Each row is a point on a landscape with many valleys, with its height.
A ball rolls from a point to the lowest of its 2 nearest points, and stops where none of them is lower. Distance is the straight distance between rows; heights are no part of it.
petel (h 469): [ -5  -6  -7   0 -19  13  33 -10  -6   7   5   9 -21  13  15 -21  12   4
  21  -9   5 -11   5]
vor (h 251): [  8   0   5 -13   7  -1  -8  29  28  -8  -5 -19   0 -15   4   2  -8 -32
  16   1  -3  38   9]
bas (h 387): [ 19  -4 -10   5  16  37  19   8  -2   3   4  -2 -10  -1   1 -24  18  -4
  -2  -5 -14  16   1]
bog (h 142): [  2  20  23  12  -2  12   6  -7  -6   2  12   9 -19  13  -6 -11  -6 -13
 -10 -36  23   7  28]
nevu (h 392): [ -6 -17  -4 -13   5   5 -31  41  -7 -15  -6  -5   2 -13 -23  22  -2  -6
 -21  17 -17  23 -11]
bivuf (h 84): [-17  -6   2 -16 -23   7  -9 -24  -8   8  14  27   3   4 -11   7 -20   0
  -8  12  15   8  -8]
zifaz (h 290): [ -3  20  22  19   6 -19  17  -3  11  -5   5 -11 -15  -3   1 -14 -26  17
  -5 -16 -18 -12  12]
fiz (h 513): [-10   1 -17  13 -22 -29  11 -19 -13   7 -26 -17  18   3   5  -7  11  22
  17 -17   4 -32  37]
Vulos (h 678): [ -7 -19  15 -38  21  10  -8  14  20   2  -7  -2  -9  23  13 -24   2 -19
  -5  -2 -14  26 -12]
modu (h 243): [-15   9  -5  16  30  16 -14 -16   6  11   6   9  12  12  38 -16  27   2
  11 -29 -16  -5   0]
nado (h 279): [ 21  -5  -2 -11   3  11  -2   1  14  -3  -1   7  11  17 -15   4   7  -8
 -22   8  -1  12  -1]
Gida (h 202): [  2  -9   3 -11 -18  -1  20 -20  17 -17   7   4  16  -2  -2  -6  13   1
  -4   3  23 -23 -22]
makap (h 207): [  1   8 -10  28 -11  11  15  -9  12  -1  11  22  23  13   1  17   4   5
   8 -18  -4  11  26]
Topan (h 114): [ -2   4 -14  18 -15   4 -25 -21 -21  -3 -10 -11  19  -9 -18  -4  31   6
   9  -3   0 -20  -2]
nulin (h 90): [ -6  -4   6  12 -11 -12   0  -4  13  -8 -10   2   7  13  16   8  24  -5
   0 -31   5 -15  -7]
Kun (h 77): [ -8   1 -21  21 -29   0  18  -7 -31  -6 -18   0 -15 -14 -12  -1  -4  13
   9  26  27 -48  16]
mos (h 611): [ 21   1   8 -34  -4 -10   6   7   8   0  -4  -2  -6  15 -22  -3 -50   3
 -13  36   8   7   6]
gado (h 82): [ 10  -1 -27   4 -23  -5   9  -6   4  -8  -1  27   6   7 -21  13 -17   0
 -17  20  23 -20 -12]
Kosis (h 579): [ 17   1 -10  -5  -2  -3   7  11   2  -8 -10 -17  -6   4   0  14  24  11
  11  21 -20 -31 -15]
Dof (h 334): [ 22 -16 -12 -16  16  17   8  19  -4   5   1  -8  -6  -4 -11  -8   5   9
 -10  23 -10  11 -24]
kuri (h 128): [-26   1 -15  11  -7 -22 -28 -11 -11   0  13  11  10  -9  14  21  10   6
   2  -9 -15 -16 -21]
zit (h 189): [ -8  -2   7  11  39  24 -13  15   1  -3  29 -13   1 -16  -4  -9  28 -23
   1   5  -2  21  10]
tages (h 432): [ -4 -12  -7   9  -4  28  12  -2 -12   0 -11   3 -10   8  11 -22  23   1
  26  -7 -16  -1 -24]
nam (h 206): [-11  15  15   4  -3  -9  -3  14  -4 -10   3  18  -8   5  -6  15 -54 -11
   1  18  -9  17  26]
Lukan (h 113): [  4  19  19  11  10  19  -4   3  13  -1  24 -13   0 -18 -13  14   8 -18
  10  -6   9  21  31]
bomam (h 292): [-15   0   0   6  40   4 -13  -6 -10  -2  -9   6   6  11  47 -16  18   3
   0  -9 -13 -15 -33]
tes (h 147): [-23  -6  -5 -19 -31 -13   1 -19 -25   3  -4 -13   1  -7  -3  -4   5  32
  24  15   8 -37 -12]
Zepud (h 556): [ 13  -5  -9   6  13  -4  -3  11  -4 -15 -13  -9  16   9  25   7  40  -3
  30   7  -4 -27 -22]
Tuluf (h 463): [  3   6  31   7 -12 -13   1 -11   0  -3 -19 -28  -4  13 -13   2  32   5
  16 -18  10 -23  22]
Nusu (h 434): [  5  15  -5 -10  26 -15 -34  13  15   1  26   0   2  11   1  -2 -18 -19
 -10   4 -22  15  23]
rotup (h 56): [-12   5 -14 -13   9 -14 -32   2   1   2  14  15  12  -6   0   9 -10  16
   4  10 -18 -11 -47]
Noson (h 537): [-17  -3  -8  23  -6 -24   6 -26   5  22  -4 -16  -3   2  -4 -20  12  23
   8 -23  -9 -21  16]
fupab (h 310): [  7  17   2  -2  21  21  -3  32  24  -4  -5   0  -2  10  16  -1  -6 -14
  -8 -26 -29  30  25]
leni (h 228): [ 16 -20 -17  -8 -14   3  12   2 -14   4 -16   2  -1 -12  14  21  20   0
 -17   3  17  -2 -24]
fedo (h 341): [ -1  11  25  -9  11   2   7  21  28   9   8 -10 -14  20   0   7 -16  -5
  -9 -24  -7  26  46]
vafa (h 634): [  0  -1  -6 -14  -3  -6  15   5  -3   6  10  14 -13  13 -18  10 -35  28
  -1  42  -5  -9  -4]
bepet (h 503): [-17 -11  -6   4 -22  -3  32  -8  -5  13   3   7 -22  -3   4   3 -11  14
  24  18   1  -4   5]
Tebu (h 248): [ -7  28  30  13  -5 -13  -2  -9  -7  -7  10   5   1  -3   4  16 -28   5
   0   0 -19   1  18]
zan (h 422): [-16 -10   5 -30   4  -8 -28  30  -9 -10   8   1 -12 -22  -4  12 -14  -7
 -16  10   1  13 -32]
zaze (h 656): [ 19 -18 -10 -30  33   6 -17  19  13  10   1  -9  14  17  -2 -21  -4 -11
  -7  15 -12  38   7]
duf (h 280): [ 14  11  10  26  27  17  -1  21   1  -5 -10  -2  10   0  16  10  13  -5
  -5 -40 -19  25   7]
koro (h 293): [ -2 -16  -1 -13   6   5 -11  19  35  -6 -13 -15  17 -25   1 -25 -15 -24
  -9 -17   5  49   4]
nizi (h 145): [  5  -9  10   1 -11   1   9 -13 -38   6 -12  14 -11  24   9   0   1  14
  -4 -11  -8   8  -5]
Vorom (h 26): [  0  14   7   4 -15  13  13 -21  27  14   9  -3  -1 -24  -4   8  -6 -13
  12   5  24  12  29]
mogi (h 291): [ -1  -9 -10   2  -8  -1 -13  12 -30  15 -18  10 -28   0 -29   4 -41   9
 -28  16  -8   8   3]
Zaf (h 305): [ -8 -10  13 -14  19   6  -6  -1  15  -3  16   5  12  -6  16  -7  12 -25
  12   5  14  20 -26]
bamek (h 379): [  5  -5 -13   0  32  37 -11   4  14   1 -12   5  11  15   4 -30  15  -7
   0   7 -20  12 -26]
fak (h 246): [  3  -1   2  35  13  14   7  -4   0   8   0  -2  28  -1  -1   7  24  15
   6 -37  -7  20  17]
fevi (h 633): [ 23  -4  -1 -24  15 -10   6  16  20   2   7 -12  -9  26 -16 -25 -26  -3
  -4  17 -10  16  14]
tupu (h 255): [  1  -2  10 -15  -3  20  -9  -5  12 -24   7  11  13   4  -4  -2  20 -19
   3   7  15 -12 -38]
Ren (h 89): [  3   8  21   8   2  10  10   4 -18   3   2  11 -23  28  18   1  11  -8
   3 -27  -5  10  15]
tiv (h 141): [ -6   4 -20  16 -25 -12  13 -13   8 -14  -2  10   1  -3 -10 -13  -5   1
   3  -2  14 -35 -14]
zibol (h 154): [-18   2  17 -13 -10   5   5   5  -2 -11  21  12  -8  -7  -2   1 -29 -15
  -8   4   4  26   4]
lugi (h 332): [ 13  -1  17  -4  26  13   7  11  33  -3 -13 -12  13  -8  13 -21   3 -17
 -14 -31   4  31  -7]
bivo (h 342): [  9  12   4  -8  25  12  -9  26  35 -20   7  -5  17   2  -5 -10  -7 -22
 -28 -23  -4  15  15]
kas (h 256): [ -2   6  13   9   5 -21  14   8  11 -16   8 -13   7 -22 -18  -7 -31  14
  -5  12 -11   4  -8]
peb (h 217): [ -1   0  12   0  22   3  13  17 -17 -13  28   3   8 -14  17  -7 -10  -9
 -16  -3  -2  33   3]
Kipad (h 120): [-13  -8   8  24  22  13   6  10 -14 -13  16 -13   8 -15  -5   1  37   5
   0   1 -16   0  -8]
teg (h 188): [ -4  12 -14  19   8 -13 -20 -18  -2  15  -1   6   1   3  17  -3   1   3
  18 -20 -26  -4  -8]
Kuz (h 49): [ -6 -14  -1  29  -1   3  -1   1 -23 -10 -14  -7   5   1 -16 -11  27  13
 -15 -13 -13 -13 -14]
sopa (h 337): [ -2  -5  -4  -6  41   7 -26  -5  -2  10  -4   5  21   8  22 -16  -3   0
   8   7 -19  17 -31]
fif (h 229): [  5  -2   9   6 -13   8   5   6  10  -7  -1   4  -4  -3 -13  35   8 -19
 -24   5  16   5  17]
fibof (h 327): [  1   0  -8  -9  -5   5 -13  21   4 -10 -18   5 -10   9 -27  -6 -37   8
 -29   9 -38   8   2]
bukes (h 359): [  2  10  21 -10  22 -12  -8 -16   5  -4  26  -8  12 -10  17  -5  10  -3
  -9  -2   5  -6 -12]
Duteb (h 437): [ -6   2  20  10   1 -22  -7  -9 -27  -5   7 -21 -10   6   3  -2  37  -4
  -5 -17  18 -30  16]
Kav (h 589): [ -2  -5  21  -3   2 -22   6  -7   9   8   4  -1 -10  14 -29  -8 -42   2
 -18  19  20   0  20]
Damer (h 115): [  2   6   0  -3 -33   5  13 -33  20   9 -20  -9   3 -16   1  13  10  -2
   6   2  31 -20  23]
tagir (h 501): [  6 -15 -21  -8   1   1 -10 -14 -26   4  -3  12  28   8   2 -11  22  27
  19  10   2 -14 -34]
Segun (h 679): [  3  -6   5 -24 -10   4   1  14 -27   1  -1 -10 -23 -20 -11  13   9  20
   4  25  13 -13 -35]
tabo (h 155): [  3  -5 -13   8  -9   3   5 -13  -2  11   7  26  18   2   6   8 -17   0
   4  -1  -4  32  -2]
vevop (h 249): [  9  -6 -18   4  19   9  -7   7  22  14   6  17   4  17  -1 -26 -13 -21
 -11 -32   8  34  12]
Nosiv (h 402): [  1   8  25 -17  36 -11 -18   4  13   8  28  -5   4  11  24   4   0 -16
  -4  -6 -11  20   7]
bilot (h 83): [ -3   8 -12 -18 -18 -36   8 -14 -33   0   3  -3  -1  -2  19   1  -8  16
  13  21  24 -49  -4]
Zigus (h 488): [  4  15  -1   8  -8 -13  18 -10   7   1  -9 -30   5   2   4 -10  28  15
  35 -32  21 -34  32]
Turak (h 200): [ 18  14 -13  15   9  -4   9  17   6   6  10  11 -18   9  -4 -13 -21 -20
  -6 -22   8  14  19]
disap (h 201): [ 10   6  -2  14 -11 -17   7   4  11 -13   2  -7   2 -22 -16  -2 -11 -10
  19   9   9  -5 -21]
ditu (h 405): [ 11   2   9   8  -1 -10   0 -30 -24   5  17  -5   6  -1  -4 -11  12   4
  -7  -7  23  -6   4]
reg (h 467): [ -4  -8 -27  -4 -23  22   6  -9  -9   0 -10  20   7  -2   8   6   6  17
  17   4 -17  -5 -23]
Solel (h 198): [  5  -3  -8 -10  -3 -17  -6  -3  36  18  -5 -10  -2 -14   3  23  -4 -21
   9   8   2  16   0]
nif (h 563): [  7  -7   2  24   3 -16  14 -10   0  21  10  -6 -21   4 -33 -12 -15  -5
   9  13  24   3  22]
Sizu (h 534): [-16 -13  -8  11  -9  -5  11   8  12  15   1   2 -33   1 -18   7  -9 -11
  18  16  -1  14  16]
pepu (h 199): [ -9  -2   3  20 -23  -1   9  -7 -15   7 -24  11 -25   7  -3   2 -11   3
 -17  -7   1 -10  13]
Pifi (h 531): [ -7 -12 -21  -4  11  10  -2  -7 -28 -13 -19  -6  33  -2  33 -15  43  14
  29   6   1 -23 -26]
Kega (h 264): [-15  19  15  10 -14  -4  21 -18 -13   3  -9 -20 -13 -17  12   6  -2  22
  10   9   0 -40  49]
Zuvin (h 212): [-20  15  15   1 -17  -5  -6 -24 -12  -3   4 -14 -13 -12   1   1   0  19
  11  11 -14 -33   7]
menim (h 25): [ 14   2  19   5   4   9 -10  -3  -9  -5 -10  12   5  16  13   4  18 -27
  -5 -29  20  12  -8]
Fopov (h 173): [ 18  -5  -6   3 -24  -4   9 -19  -7   2 -21  -9  22  -6   1  24  26   1
  -7  -2  23  -7  12]
nodu (h 143): [  7  -2 -13   8   1 -14   9   4  46   7  -4  -5  12   2  13  18  20  -9
   7 -18   3  -1   0]
koni (h 657): [-15  -3  -2 -29  -8  -3   1  11 -22  12  21   8 -16 -14 -11  26 -11  38
  -2  37   0 -12 -16]
Nar (h 20): [  6   5 -33   0 -31  -7   1 -11 -30 -11  -4  14  11  -9  -4  19 -10  16
   3  26  30 -43  -5]
megug (h 360): [  5  -8 -14 -27 -15  14 -25  30  13 -13 -20   1 -11   2 -27   2 -20 -16
 -17  17  -9  15  -8]
Fip (h 282): [  6  -4 -20  -6 -13  -9  16   2 -12  12  -1  14 -17 -18  20  30 -18   5
 -23  11   5  -1  -6]
Farub (h 127): [ -7   5  13 -15 -12 -18 -30  -4  11  -1  -1  -2   3  -3 -24  16 -10   5
   9  19  -8 -13 -29]
zot (h 247): [-10   0   5  -3 -23   9   3  -2 -30   6 -23  10 -25 -22  -2  19 -27  22
 -29  14   2  -9  -1]

For each start below, name the point where the ball stops.
Vulos => Nar
koni => tages
lugi => menim
bivo => bivuf
bamek => rotup
zaze => tages

Call two points neighbours if one is among the 2 nearest of the other. Go from one point of each pair to the other, from neighbour to neighbour, staying as low as possible. Name the highest point that can't be avoided.
zibol, rotup => zifaz
Vorom, Ren => Fip
Nar, rotup => disap
